Each row is a point on a landscape with many peaks, with its height.
From any point a climber takes the steepest step (rise divided by distance) to one of its 2 nearest points. It stops when none of these is higher. Distance is the straight distance between rows; heights are no part of it.
fenup (h 560): [ 18  13  31  30  17 -20  13  32 -22 -20  -5 -18 -23  21 -30   2  12   8
 -47   3 -17  12  17  20  -3   8  -7]
vor (h 653): [ -9 -24   3  28  14 -33  -2   0  27  -3  -3 -33 -15  15 -33 -10   0   8
 -15  42  11 -20  20  14  -3  -2  -7]
bevi (h 187): [-25  17  27 -29 -17  39 -12 -28 -21  -2  -1  37  11   8  52  -8   4 -13
 -18 -15  11  25 -26 -28  -8  21 -11]
kad (h 421): [  7  -3 -23 -16 -12  15  18  -8  -3  11   1   0  19 -26  21  19 -61   8
  26 -20  -6   0  13   1  21   1 -23]
nemiv (h 426): [-36 -15 -12  -6  -9  25  10 -26  -1  23  -2  19   5  11  20   6 -59   1
  14   4  -8   5  -8  -3   0  16 -29]
Lezof (h 654): [ 11 -15 -15   3  17  -8 -23  -9  37  24 -31   0  38 -24  14  13  18  -7
  31   6  18 -18  -5 -15  -8 -15  62]
zuti (h 270): [  6  43  -1 -30 -22  34  -9  27 -42   6  23  19   4   3  25  -2   1  -2
 -15 -48 -22   9 -21  -6  11  11  -7]
moli (h 236): [ 16 -16   0  26  -5 -56  10 -16  28  13 -30 -14  23  23 -22  13   2 -10
  21  14  -5   6  -3  -5  48 -28  53]
viso (h 456): [-50  -7  -6  -6   2  44   1 -23 -13  15   5  26  -3  26  23  -8 -37   4
   1  18  -5  23 -12 -28  -2  12 -27]
gug (h 594): [-28  12   5 -13 -16   2 -33 -28 -11  26 -43  29  35  17  26  17   5 -19
  14 -10  22 -13 -38  -5 -29   2  17]
giren (h 555): [ 24 -45 -30  -3 -13 -13   3  -4  57 -14 -21 -20   8 -41 -12 -16  26  -8
  22  33  16 -14  12   0  18 -25  -4]
fak (h 134): [ 11  34  31 -19   0 -19 -10  18 -25 -10 -13  -7   7  15  -2  30  21  -8
 -10 -35  -7   9 -19  22  -8  -8  22]
Ruko (h 645): [  8 -22  -4 -17   6  -7   1  -3  -3   5   0 -16  41  -1 -11  33   3 -17
   4   6 -13 -17   4   2  18 -21  30]
vofol (h 606): [-41  -8  11  -1   3 -16  -1   6 -15   2  -4  -6 -11  29 -21 -18 -16   9
 -42  35  -1 -18  -1 -14 -10 -10  -7]
dumo (h 465): [  5  19  11   8   4  20 -17  -4 -30 -12  28  20  -4   6  47 -21   5  -1
  -2 -28   0  10 -15  11 -17  30 -26]
Buki (h 484): [ 13   5 -41 -30 -27 -28   1   4 -12 -12   6 -27  25  -8 -39  48   4  -4
  -3 -14  -5 -28   6  22  26 -21  16]
Karos (h 323): [ 26   7   1   4  -9  -3  33  44 -12 -18  -8 -26 -22 -12 -58  19  19   1
 -18 -16 -25   5  23  18  31  -4  -7]
fon (h 481): [ -3  31 -19 -47 -36   0 -24  11 -38  -7  -4  10  31  12  11  28  -6   7
   0 -28   2  -8 -35  11 -11  -7 -16]
gazof (h 646): [ 11   2  11  15 -12 -65   0   4  -5  -5   4 -35   8  50 -22   9   6  11
 -16  24  -7  -5   6  13  34 -21  19]
bugez (h 381): [ 16  32  10  15 -11  27  16  65 -29   5   2   2 -29   2 -41   6  24  -4
 -19 -25 -45  18 -10  -1   1   4  -1]
maka (h 211): [-14  32  32 -24 -23  35  15 -11 -43  -8  11  39   7   2  40 -10  23 -26
 -28 -48  -1  29 -27 -14  -4  27  -9]
gigus (h 379): [-10  16  33  13  22  20  12  10 -12 -14   6  12 -47   7   0  -5  -1  -5
 -35  16  -9  30  17   0 -24  10  -1]
Tatad (h 569): [ -9   3  -2   8  28  -2  -3  26   2 -13   7 -20 -32 -23 -19 -28 -26  31
 -20   3   8 -25  27   1 -14  13 -28]
rakup (h 692): [  6 -37  -1   1  28  21   9 -14  17  -9   6   0 -17 -18  -4  18  11   3
  31  18  -9   0  19  -8 -10  -9   1]
dun (h 262): [ 28  -8 -52  33  -8 -34 -11   0  49  25 -43  -5  36 -11 -19 -12   9 -36
  28   3  26 -30 -26  -2  12 -31  54]
vos (h 202): [  8  -7  10  10  -1 -64   0 -26  38  20 -56 -17  35 -17 -23  17  17 -17
  32 -16  33  -4  12  15  18  -7  69]
pek (h 571): [  1  30 -19 -27  -3  10  -3  38 -21 -13   3 -20 -21 -12 -15  -2 -25  22
 -12  -8 -24 -14   2   9   6  -6 -28]
Mev (h 518): [-49 -24  -6  10   3  36 -23 -12  17  14  10  11 -11  24  27 -51 -20  27
   4  39  18   4 -21 -50 -19   3 -24]
kemor (h 110): [ 23  50  22   7 -21 -39  -2  35 -33  -8 -18  -3   8  22 -31  34  25  -9
 -26 -48  -3  20 -19  38   0   5  24]
Gil (h 513): [-12  34 -29 -33 -18  26  10  37 -38  -7  14   0  -6   8 -14   2 -42  35
  -9 -30 -19   1  -9   0   6   2 -44]
mar (h 319): [-16   7   3   8  26  55 -10 -28  -5   9  40  23 -32  15  46 -25  -9  32
  13   2  25  35   3 -23  -9  31 -18]
luzu (h 712): [ -8  -7   2  25   5 -51  -3   4  17   4 -12 -39  -7  46 -32  -9   1   7
 -24  40   2 -18  -3   5  14 -18   4]
futub (h 380): [ 36  -6  28  16  24  -5  22  12   8 -11   7   7 -23 -37  -2   6  23 -18
 -17   2  -5  22  42  10  -1  -7  24]
masi (h 363): [ -8  10  -3 -14  22  57  -8   0   1   9  15  11 -28  -3  30 -19 -28  16
   3  -5  -7  11   9   3   8  35 -29]
bizi (h 346): [ -9  25   3 -27 -24  28   2  -7 -45   0   6  29  28  12  39  -1 -24  18
   8 -63  -2  28 -30 -11  10  18 -35]
vudi (h 302): [ -3  53  -3 -36 -30  27  -1  16 -37   7  -2  37  20  -8  18  10 -14  -2
  -4 -67  -6  11 -27   2  -8  21  -9]
zupir (h 509): [ 28 -38 -16 -20  -6   8   8  -6  43  -9  10  -3   9 -57   0 -22  18  -2
  17  23  13  -5  28  -6  17  -1 -21]
gada (h 803): [ -2 -26 -19  36  -5 -13  -2  -5  58  14   8  -2 -20  14 -22 -27   2   2
  25  42  13  -4  -1   9 -32  -3  -6]
fomut (h 386): [-21  11  11 -13  -5  36  11  -7 -34  -2  23  19  -5  15  33 -12 -34  17
  -3 -36  -4  37 -11 -20  16  22 -38]
Neka (h 597): [-22  20  11 -37 -37  26   9  41 -43 -30  -3   8 -23  11 -10 -17   4  18
 -30 -36 -17  18 -34 -20   3   3 -47]
nukol (h 636): [-28   0   9  -8 -19   0 -35 -24  -3   6 -29  20  29  34  24  -1  23 -18
   8  11   7   6 -48 -20 -14 -10  10]
Mefu (h 561): [-10 -13  -9  13   5  18 -11 -19  29  27  23  36   5  11  34 -25  -4  -8
  37  21  10   4 -16 -19 -36   1  18]
rufid (h 308): [ 15 -14   1  -5   5 -19   6 -24  10   7  -6   9  33 -48   7  13   7 -29
  13 -27  12 -17  25  11  -7  10  20]
rusi (h 168): [ 10  22  31   4  -3 -53 -10  -8  12   8 -21  -3  27   1   6  17   8 -12
 -15  -6   5   1   3  27   1   2  48]
maveg (h 808): [-13   3  14 -16 -36 -20  -4   9 -38 -36   9   1   8  29   8 -11  18   3
 -23  -4   0   4 -30  -7 -11  -6 -40]
Fimiv (h 656): [ 14 -15 -39  19 -10 -23 -14   4  46  20 -26 -16   5   1  -6 -15 -10  -9
  19  39   5 -32 -12  -1   9 -33  16]
Dof (h 353): [-45 -11  -5   3   8  10   5  -5  13  13  12  -4 -11  -9   0 -44 -66  36
  -7   6  16  -1  25 -12   6  30 -42]
Tefik (h 220): [ 15 -18  21   0  -5 -54  19 -35  26  -1 -45 -18  18 -18 -20  34  36 -16
  20 -19  31   6  19  24  26  -9  39]
Gusod (h 587): [  8  19 -14  -5 -20 -42   1  14 -15 -17  10 -43   3  29 -32  16  -4   2
 -27   6  -3 -23   3  16  32 -18   6]
Pidu (h 609): [-12   7  30  22  13  -6  11  35 -42 -11   6  -1 -25  14 -18 -26   9  19
 -65   6 -12   5  13  -2 -14  16 -26]
zavez (h 275): [ 11  -4 -38 -19 -10   3  -8 -20   3  12  22   4  46 -33  27   4 -21  -7
  19  -7  -1 -30  14  -3   9  -2   7]
tobu (h 697): [-13  25  13 -16 -17  -8   1  34 -39 -31  11  -7 -17  20 -16 -15   1  13
 -35 -13 -14  -2 -11  -2 -14   6 -51]
Soze (h 446): [  6 -13   7  16  25  25  27 -15  14 -10  34  15 -41 -30   5 -11 -10  -9
  -2  13   6  30  36  -4 -25  15  -6]
Kupi (h 478): [ 14  11  13   4   2 -24 -24  12  -6 -20  -3 -13 -11  29  10 -13  10  19
  -8  20  -2  -6 -20  13 -14 -23 -13]
fof (h 473): [ 30 -12  -2  10   6 -18  14   5 -11 -15  13 -27   1  -9 -21  16  12  -9
  -6  -1  -9 -23  23  23  17   2  -8]
gifid (h 365): [ 18  -4 -39   2 -32 -47  13  -9  25 -18 -17 -62  11   5 -26  26   8   0
  13  12   6 -31   9  20  43 -39  11]
birak (h 376): [-18 -28 -22   1   5  17  10 -12  22  14   7  -1  -8 -22  -4 -18 -52  22
   8  18   2  -4  28 -13  14  22 -31]
Medep (h 199): [ 22   3  19  -3  -1 -44  27  -6  14 -15 -34 -20  -3  -5 -33  53  23 -18
   5 -21   5   7  21  34  30 -15  23]
fifat (h 210): [ -1   8 -28  23  -7 -31 -37  -3  21  23 -20  10  40  17  12 -20   8 -24
  19   8  15 -19 -44  -4 -18 -23  40]
bep (h 648): [-18 -15   7  18  34  26  -5   4  -7  -2  48   5 -23   8  10 -39   8  28
 -10  15  10   7   4 -16 -28  13  -7]
gisas (h 352): [ 27  35   9   8 -18  -4  23  75 -32 -16   6 -13 -21  15 -55   7  12   2
 -33 -25 -34  14   5  16  11  -6  -3]
galo (h 425): [ 32  -4  -2  22  20 -38 -22  -2   0 -10  -6 -22  18   9 -12  24  22   2
  24   6  -3  -8  -5  26  -1  -9  21]
bazi (h 89): [ 39  36  34  26 -10 -45  14  23 -16  -9 -22 -12   0  24 -26  33  19   0
 -21 -38   0  33  12  42  31   8  32]
Seku (h 488): [-15 -13 -22  12 -14 -12  -9   0   8   8   1 -15  -2  26   3 -21 -26   9
   1  28   0 -29 -17  -2 -11 -21 -19]
somu (h 361): [ 17   3  -2 -21  24   9  -6  27   3 -11  12 -20  -3 -16  -5   9  12  18
 -17  13 -16 -11  21  -9  22 -21  19]
Gufo (h 515): [ 22   0  11  28   3 -33  -1  14 -15 -14   9 -17  -6  20 -19   9  21  -3
 -32   7  -6 -12  16  37   1  -2  -8]
bura (h 296): [-14   9  21  -4  -8  14  10 -17  -6   4  13  28 -19  15  14 -16 -28 -16
 -18  17  -2  22  -2   5 -17  28 -25]
gobur (h 130): [-12  18  26  -3   6  50   8  -2 -46 -28  17  13 -37  17  38 -19  21  10
 -10 -28  -6  34 -25 -21  -8  12 -26]
zumev (h 437): [ 19   4   4  13  18  -4 -17  -7 -13  -3  17   3   6  -8  24   5  17  -2
  15  -2  -3  -6  -2  27 -26  14   7]
fadum (h 420): [ 22 -11 -18 -10  21  21  14  14   2 -15  11 -14  -6 -47  -3 -13   2   1
   0  -5 -20 -14  34  -1  22  10 -21]
fura (h 410): [-24   8  37  27  13  26   9  12 -24 -24  19  17 -49  11   8 -27  11  15
 -38  11   3  31   4 -20 -43   2 -15]
zepi (h 67): [ 13  23   8  -3  -6   3  23  13 -22  13   1  17  11 -21 -18  34  -3 -33
 -10 -50 -12   2   6  28  -1  33   7]
Kime (h 633): [ -6   7 -31  -1 -31 -18 -13 -13   4  31 -30  -2  41  18  -2  32 -13 -17
  10   3   7 -37 -29   7   0 -14  11]
zifim (h 298): [ 12 -15   6  -1   4  -1  39  18   1 -30 -20 -31 -32 -36 -52   6  20  -7
  -7 -10 -12  -1  30  12  22  -8 -26]
pima (h 186): [ 10  16  23  13   8 -65 -17 -17  17  21 -45 -21  30  -1  -7   9  17  -3
  17 -15  24 -12   1  22   0   8  58]
kelil (h 196): [ -7 -50 -54  19  -8  27  11  -8  52  20 -18   1  -1 -26  -9 -20 -23   5
  50  33  13 -13  -1 -23   0 -13  -9]
Laka (h 49): [ 22  28  10  -7 -10 -68 -12   4 -13   0 -15 -19  39  24 -18  40  11   8
  -1 -25   5   1   0  26  39  -5  50]
Vosu (h 507): [  6  26  33  -6   3   9 -22  -2 -32 -18   7  17   5   2  43  -7  42   0
  -7 -32   7  17 -27   2 -27  19  -2]
nepo (h 245): [ -8  22  34  -8 -18  -7  11  12 -41 -12  11  22 -19  15   0   9  -2 -12
 -18 -23 -13  17 -12  17 -22  -3  -9]
sav (h 447): [-33 -11   5  11  43  44   6  -8  -2   6  28   6 -37 -13   3 -32 -33  44
   7 -14  12  18  33 -24   3  35 -17]
Moviz (h 536): [-13  -5   1   4   1 -15 -25   3  19   2   2  -5 -21  15   9 -34  -3  20
   8  36  13 -11 -22  -6 -32 -19 -21]
tar (h 710): [-27 -11 -23   5 -23  35 -31 -10  12  33 -14  34  19  26  40 -25  -7  -3
  19  20  11   2 -47 -33 -16  -8 -10]
mugo (h 408): [ -3 -29 -31   4  -8   5  16 -21   8   6   2 -15   2  -4  -8   3 -40   4
  17   9  -1 -23  15  10  14  10 -41]
Digu (h 88): [ 17  55  16  -6 -25  -9  10  41 -28  10  -6  12   2  -1 -32  35  16 -29
 -10 -54 -13  10 -16  34 -12  22  18]
mugi (h 549): [  5 -36 -24 -15 -17 -10  19 -22  23  12 -23  -3  26 -19 -21  23   8 -37
  -2  12  -6 -32  18   3  32  -5  -1]
Puleb (h 411): [ 17 -29  17  18  32  15  15   0  22 -13  30   1 -31 -24   0  -4  20   3
 -15  18   0  20  30   8 -15  12  22]
fumit (h 26): [ 12  23   0 -12 -12 -42 -33   4 -20 -13 -15 -21  37  40 -12  24  14   5
   7  -1  -4  -1 -23  14  27 -10  26]
Vizel (h 600): [-18  -8   2   4  14  17 -11   7 -16  -4  29   8  -5  15  21 -19  -5  23
  -1  18  -3  -5 -10 -18 -10   3 -26]
los (h 392): [ -9  -2 -11 -10  -9  10  20 -24   8   7   2  21  -3 -17  17  18 -53 -10
   5 -19  -2  -2  11  18  -4  10 -21]
mizim (h 522): [ -4  -9 -14   8   2   0 -21 -22  12  20   4  18  20  11  24  -3  -7  -9
  26   9   1 -17 -23  -2 -23  -5   6]
karoz (h 154): [ 17  28   4 -28  -8 -20  -4  16 -17   3 -16  -3  18 -13 -12  46  11  -2
   0 -41  -4 -10   1  25  -5  -3  27]
peza (h 294): [  5 -23  19  16  17 -15   0 -20  32   4 -11  -8   4  14 -19  27  18 -21
   8  29  -5  10  10   7  10  -5  27]
guso (h 623): [-20  31  -3 -10   3   8  -9  34 -30 -13  -1 -15 -27  -2 -18 -29 -16  36
 -26  -9  -8 -21   6  -4 -12   6 -38]
dul (h 476): [ 11 -43 -12  -8  11  29  17 -10  32   3  31   3   1 -50   8 -25   5   4
   7  16  13  -2  45 -25  15  18 -14]
kino (h 435): [ 40  -6 -22 -11  -4  -8  16  13  -2 -26   2 -21   6 -49 -17  -6  22 -13
  -3  -8  -7 -16  31  10  26   4 -26]
med (h 237): [ 15  -4 -22  46  -4 -46 -12  -1  38  19 -35   3  26  21 -13  -8  10 -31
  35   4  23 -19 -37   6  -5 -25  54]
mupo (h 708): [  6  -5   2  -4   8 -24 -26  -7  21  17 -28 -14  39   6  -8  26  10  -2
  19   9   2  -5 -12  -7   9 -19  51]
forip (h 240): [ 29 -22  13   9  -7 -59   9 -28  42  -9 -44 -16  28 -17 -14  14  37 -18
  23   5  16   8  13   8  56 -23  28]
mulod (h 599): [-23   3  -1 -26 -16  18 -17   3 -26  -3  10   8   6  11  25  -4 -13  19
  -9   1  -9  -3 -20 -20   3 -12 -22]
Dus (h 109): [ -7  23  36  13  15  40  -5 -21 -32 -21  17  27 -36  17  37  -9  32  -4
  -9  -4   9  45 -14  -7 -34  24 -10]
rige (h 634): [ -6 -30 -14  -3  19  32   4 -15   8  14  18  11   1 -16  27   1 -23   7
  29   4  -4  -2  10 -12  -4   0  -1]
Gored (h 649): [  3   1 -35   6 -10 -25 -15  -4  11  25 -46 -20  45  12 -15  26  -3 -19
  23  -1   2 -28 -24  -2   6 -23  50]
gotu (h 607): [ 24 -23 -54   3 -20 -13  -6  -6  39   1 -14 -29  13 -25  -6  -8  -2  -5
  34  34   3 -38   7  -5   7 -35  -1]
Pozez (h 479): [-10 -25  -2  13  37  33  17  -4  23   2  33  14 -41 -34   1 -23 -19  27
  13  18  18  16  35 -12 -15  23  -4]
bimo (h 445): [-11  -6 -42  -2 -22 -15  11  -5   5  11   1 -21  12  11  -4   8 -32  -1
  11  10  -1 -44   0   8   8 -18 -26]
gak (h 695): [  6  17  28  -8 -36 -46 -16   4 -25 -28  -7   2  14  36  10   3  21   5
 -21  -9  -1  13 -31   5  -5 -20  -1]
Fepiz (h 188): [ 24  30   9  26   5  34   9  27 -41  -1  19  22 -26  -7  15   3   8  -5
  -3 -52 -35  19 -11  19 -16  18 -11]
tid (h 562): [  7 -40 -21   4  19  30 -18  -4  55  11  14   5  -1 -14   4 -15  14   1
  21  34  12  -2   7 -21 -10   8  19]
Lanuv (h 330): [ 36 -14   2 -12   6 -22   4 -10  16  -9  -4 -12  40 -48   2  18  33 -22
  16 -11  11 -17  23   9   6 -15  33]
batun (h 401): [ 22  -2 -45 -11 -29 -44   1 -22  17  -9 -35 -39  37 -26 -22  32  25 -21
  27  -1  16 -32   9  10  32 -35  15]
mopa (h 264): [ 25 -28  -1  16   1 -37  -4 -19  38   1 -23 -21  20   1 -24  11  29 -17
   9  25  -5 -12   8   2  35 -18  20]
vug (h 155): [ -9  23  19  16  -1  40  19  18 -52 -14  18  21 -37   9   8 -15  -4  11
 -10 -32 -18  27 -10 -12 -18  11 -25]
Vanik (h 215): [ 31  14  18  17   3  -4  16  20 -28  -5  20   7 -18  -8   5   7   3 -10
 -15 -28 -22   9   7  25 -19  10  -6]
Monot (h 355): [ 38 -17  16   5  13 -25  18   5  24 -21   3 -12   5 -39   2   8  30 -11
  -1   1  -3   2  36  17  15 -25  23]
muk (h 581): [-24 -16  28 -18 -28  -1 -22 -20  -1 -17 -13  14  16  41  27 -18  29 -11
 -20  27  -3  19 -41 -34  -9 -16   4]
budul (h 391): [  4  -6 -10 -29  19  30   4  15 -12  -4  37  -6   5 -25  11  -2 -11  19
  -6 -10 -20 -15  25 -16  15   1   0]
beva (h 464): [-16  16 -26 -16   0  18  17  27 -39  -2  16 -15  -4  -6 -15 -23 -58  45
  -6 -37 -12  -5  15  -2  24  17 -42]
Vasat (h 604): [-43 -18  19  12  16  16 -24  -6   7 -13   5   6 -39  29   5 -34  16  26
  -4  43  15  18 -12 -26 -40   1  -1]
fiduz (h 325): [-19   8   5  -9  -6   2  16   0  -1   7  15  11 -25  -5   9 -32 -48   6
 -27   2  -3  -4  16  -1  -3  21 -42]
Mamu (h 351): [ 12  16  40   9  16   0  21  -2  -1 -12 -12  10 -40  12 -12  17   8 -21
 -28  12  -5  36  23  22 -11   6  12]
nirig (h 334): [ 26 -12 -23  13 -15 -45  15 -16  33 -21 -10 -45  -5 -21 -19   3  17  -8
  19  14  22 -36  20  24  22 -31  -8]
bur (h 707): [-18   5  -9 -15 -26 -12 -23  -6 -15   7 -24  -1  35  44  -2   9   1  -6
   4  14  -4 -22 -44  -6   2 -18   2]
pakev (h 539): [  7  17   5 -29  21  39 -23  -8   6  19 -15  11   8 -20  31  27   2  -3
   4 -11   4  -6  -1  -1   6  16  26]
sori (h 477): [  6   7  -4  13   5 -25 -31 -13 -13   5  -9  -5  24  13   8  11   9 -11
  23  -5   3 -21 -19  20 -19   6   5]
tuvo (h 559): [-37 -18  -3  26   9  31 -11 -14  16   7  26  20 -32  26  11 -50   4  16
  12  41  26  28  -9 -37 -47  10 -13]
tudov (h 222): [-10 -47 -25  19  -1   3  20 -11  37  17 -17 -18 -14  -2 -22  -3 -12  -9
  23  32   9 -30   5 -13   2 -21 -13]
faz (h 540): [-12  21  -9 -40 -24  -1 -10  16 -41 -13  11  -5  14  18  -3  17 -10  21
 -11 -10 -15  -5 -29  -3  -2 -29 -14]
daf (h 519): [-36 -22 -10  24  17  35   2  -9  26  11  31  16 -30   1  -1 -34 -19  28
  26  37  25  26  12 -20 -35  26  -6]
fune (h 713): [-14  -7  13  14   6 -11 -19 -12  42  13  -2  17 -11  33  -1 -18   4 -12
   1  59   9  20 -19  -9 -21  -5  24]
sunug (h 177): [ 30  13   3 -22 -15 -15  25  19   2  -7 -22 -16   2 -25 -31  48  13 -17
   1 -31 -13  -2  10  29  18 -10   8]
bop (h 807): [-18  -6  -4   6 -15 -33 -17   8  -6  -3 -18 -21   9  63 -21  -5   7   1
 -12  29  -4 -13 -33  -4   8 -21  -7]
detul (h 287): [  3   7   1  -7 -10 -28   2 -22   1  26  -4  13  32 -21  11  15  -7 -34
  -2 -22  10 -31   5  22 -25   9  17]
dos (h 322): [ 12   0  36   9  33  -9   3 -14  22  -8 -13   6 -23   5  -4  22  11 -10
  -9  32  -7  28  21  12   0   5  34]
fozug (h 299): [ 20 -23 -32   5  -2  -7  -4 -13  21   7  29   1  18 -34  19 -13  -2  -8
  21  18  -1 -23   9   5  -8 -11  12]
rif (h 652): [-21  -4  27   9  21   6 -18 -14   9 -10  -3   7 -19  32  -1 -16  19  -3
  -8  46   8  28 -18 -21 -19  -3   9]
Semit (h 70): [ 22  24  37  22 -17 -69   1   8 -19 -10 -18  -4  13  45 -15  23   7  14
 -11 -19   1  19  -7  36  30  -2  34]
garu (h 596): [ -1   0   8  -7  18  31  34   9 -13  -3  12   9 -31 -16 -12   9 -15  -2
 -18 -16 -24   5  24  -3   7   9 -12]
Nizi (h 557): [-49 -25   5  28  25   9 -10   3  27   8  -2  -3 -24  13 -25 -32  -2  29
   0  42  16  -2  -2 -33 -31  -5   2]
nosig (h 486): [-62  -3   9  -2   6  49  -5 -24  -8   6  12  16 -12  21  20 -40 -20  23
 -15  23  15  20 -10 -49  -8  18 -32]
lus (h 239): [  0  54  20 -15 -30  51   9  18 -42   8   8  31 -20   1  33 -17  17 -13
 -14 -61 -18  30 -28 -28   1  22  -6]
tafa (h 390): [ 13  16   5  15  23  43  10   1  -7   1  31  22 -39  -9  20 -19  -8   3
  -2 -16  -5  29  15   7  -1  47 -26]
giz (h 418): [-33   7   4   3  26  46  14  -2 -24   9  25   5 -12   8  21 -35 -37  36
 -12 -30   0  28  14 -34  25  27 -33]
Vagep (h 450): [  3 -26  -4   0  25  30  33   4  24  -1  15   0 -22 -56  -8 -31   2   3
 -11   3   1   6  43 -19  22  31 -24]
Nud (h 568): [ -4  22  27 -20  12  16 -22 -14   1  16  -3  24   3  -2  40  16   4  -9
   3   1   5   7  -7   0 -23   6  24]
Rofut (h 718): [ 11 -20 -30  33 -10 -16  -7   8  60  21  -8  -4  -7  18 -15 -13  -4 -22
  34  40  13 -16 -24   4 -11 -11  12]
pup (h 273): [  7 -32   2   7  12 -14  17   5  24 -28 -27 -33 -34 -33 -36   1  11  18
   2  11  11 -16  33   7  11 -11 -24]
kufip (h 436): [ 31  -8 -27 -15 -22 -40  11  -8  -7 -30  -6 -33  32 -32 -25  32  29  -9
  11 -16   4 -23  12  14  30 -35  12]
Kise (h 362): [  0   8  -4 -16   9  27   4  -4 -26  16  34  14  22 -10  36   6 -11  -2
  -7 -27  -9  -3   3  -9   6  14   7]
por (h 500): [  1  29   5 -38  16  38  -7  23 -14   7 -10   7  12  -1   2  39  16  -9
   0 -21 -17   6  -6   3   8  19  14]
rumab (h 650): [-45   3  34  10  15   0   1  16 -25  -4  12   0 -21  17 -14 -25  -4  19
 -53  11   2  -7   4 -24 -17   9 -21]
Kefo (h 457): [  8  27   7 -44   5  22  -3  38 -18  -1  -3   2  -9  13 -25  37   4   6
 -24 -21 -27  13  -5  10  17  -5   2]
podav (h 285): [ 19 -33 -32  13 -12 -23   0  -7  53  20 -42  -4  45 -31 -20 -15  25 -39
  31  19  19 -19  -6 -17  18 -35  39]
suv (h 614): [ 15  17  40  23  -2 -45 -22  -2 -18 -17  -9   6   7  36  16   7  30   7
 -15  -2   2  23 -20  23 -14  -6  22]
zas (h 608): [ 22 -37 -20   1  10  14 -21 -13  52  14 -12   6  18 -35   5   4  21 -14
  44  20  14  -8   2 -11  -2  -3  30]
kugub (h 244): [ -2 -39 -14   6   7 -14  13  -5  43  -8 -31 -30 -19  -9 -40   2   2   9
  15  36   8 -18  18 -17  14 -33  -3]
dovez (h 598): [-21 -32 -11   4  10  27   7 -29  27  31  27  25  -9  -6  26 -19 -23   1
  26  25   4   7  11 -25 -21  -9  13]
Ral (h 501): [  4   7 -19  -3 -11   9  37  12 -24  -2  11  -5  -5 -11 -22  17 -37  -3
   8 -43 -21  -8  11  24  19  19 -42]
gabi (h 306): [ 20 -28 -13  -2 -10 -22   1 -20  27  12 -31  -9  56 -39  -8  10  30 -30
  18  -3  18 -29   9 -10  16 -29  30]
Mobek (h 547): [  5  13  -6  -5  -2  30  29  19 -30   4  16   7 -20 -15  -3   3 -34   5
   5 -47 -34  16   6   4  18  23 -24]
gika (h 655): [-24   2 -15 -23 -32  22 -25  -9  -9  12 -17  18  21  19  55 -10 -20   3
   2  12   7  -7 -31 -25  -1  -6 -23]
zovu (h 521): [-50 -24   1  21  26   1   0  -3  15   9   7   0 -24  -7 -22 -31 -20  28
   4  20  10 -21  20 -21 -19   0 -21]
Kimik (h 431): [  3  27 -32 -29 -20   0 -14  -7 -35   9   1   8  40   0   4  25 -25  -5
  15 -26   2 -24 -10  22   1   7 -10]
zesom (h 699): [-38 -10  22  18  37  27   6   5 -13   2  20   3 -24   3 -10 -35  -6  23
 -38  22   4   7  26 -20 -22  35 -21]
gesef (h 341): [ -4  -3  -8  -5  19  60 -11 -15   6  21  21  15 -12   0  47 -17 -45  34
  16  -7  17  25   8 -25  24  29 -16]
guna (h 272): [-17  21  29   6  -6  -5   9 -21 -24   0  12  32 -13  10  26   3   0 -24
 -25  -2  -8  22 -13  12 -23  16 -12]
Lik (h 424): [ 31  11   9  15  22  24  -4 -12  -4  -4  29  22 -10 -20  32 -10   5  -9
   8 -16   1   7  12  16 -20  29   0]
vip (h 448): [-44   3  25   4   6  24  10 -14 -30 -22  17  19 -33  14  18 -38  -6  13
 -18  18  12  29  -3 -28 -28   7 -35]
nevo (h 651): [ -6   5  23  21   5 -33 -18 -24  35  20 -23  20   6  30   7  -5   6 -25
   8  33  15  30 -22  -4 -19 -17  51]
kado (h 552): [ -5   4  40   9   7  -6 -25 -17 -19 -18  -3  15   9  30  29  -3  41  -5
  -3  -1   5  20 -29   0 -24   7  -1]
finil (h 603): [ -1  13  40  -4  13 -13 -26 -21  25  15  -6  25   3   1  28   8  10 -15
   3  13  13  18 -12   6 -31  -2  52]
Lare (h 534): [ -5   4  12 -11   6  31 -39 -16  24   8  -1  15 -10   9  41 -12  16  -2
   8  28  14   8 -14  -2 -17  10   6]
kef (h 533): [ 13  14 -39 -28 -17 -19   4  16 -23 -18  23 -32  17  -6 -28  21 -13   6
 -20  -2 -12 -32   9   8  21 -22  -9]
fab (h 759): [-27   1 -12  -5  -9  52 -24 -33   4  30  -6  43   6  10  59 -12 -24   4
  23  20  14  27 -28 -34 -10   3  -1]
sura (h 335): [ 24   5 -14 -36   3  16   6  35 -13 -17   5 -21   2 -35 -23  29   5   4
 -13 -18 -30 -13  17  -7  32 -22  14]
Gileb (h 326): [ 26 -26  -2  17   8 -27  -1   2  31 -10  20 -12  -3 -31   1 -11   8   2
   6  23   1 -16  20   9 -10 -19  13]
Keti (h 455): [ 10   8 -30 -20 -13   1  22  -2 -21   2   7  -6  21 -28   2  30 -26   0
  27 -40 -15 -13  10  23  12   3 -13]
Sur (h 640): [-12 -16   7  -9  37  35  17   0   4  -3   1  -4 -34 -16 -12   9  -6   3
  -2  13 -11  -1  23 -13  -6  -3  -2]
Vegu (h 711): [ -1 -25  -3  33   9 -16   9  -5  21  -1  21 -10 -27   7 -18 -17  -8   5
   2  26  13 -15  16  21 -24   9 -27]
Novig (h 593): [  8 -23 -17 -28 -12   1  22 -12   1   7  10  -8  27 -16 -24  39   4 -20
  -3 -13 -14 -11  13   5  22   2  -2]
lur (h 419): [ 18  22   4 -20  -5  23  17  54 -19   1   1  -1 -10  -2 -43  42  15 -10
  -1 -37 -42  15   0  15  18   7  13]

For each start below, name the point where the climber stops.
karoz => fune
pup => fune
somu => rumab
pima => fune
vug => Moviz
los => fune
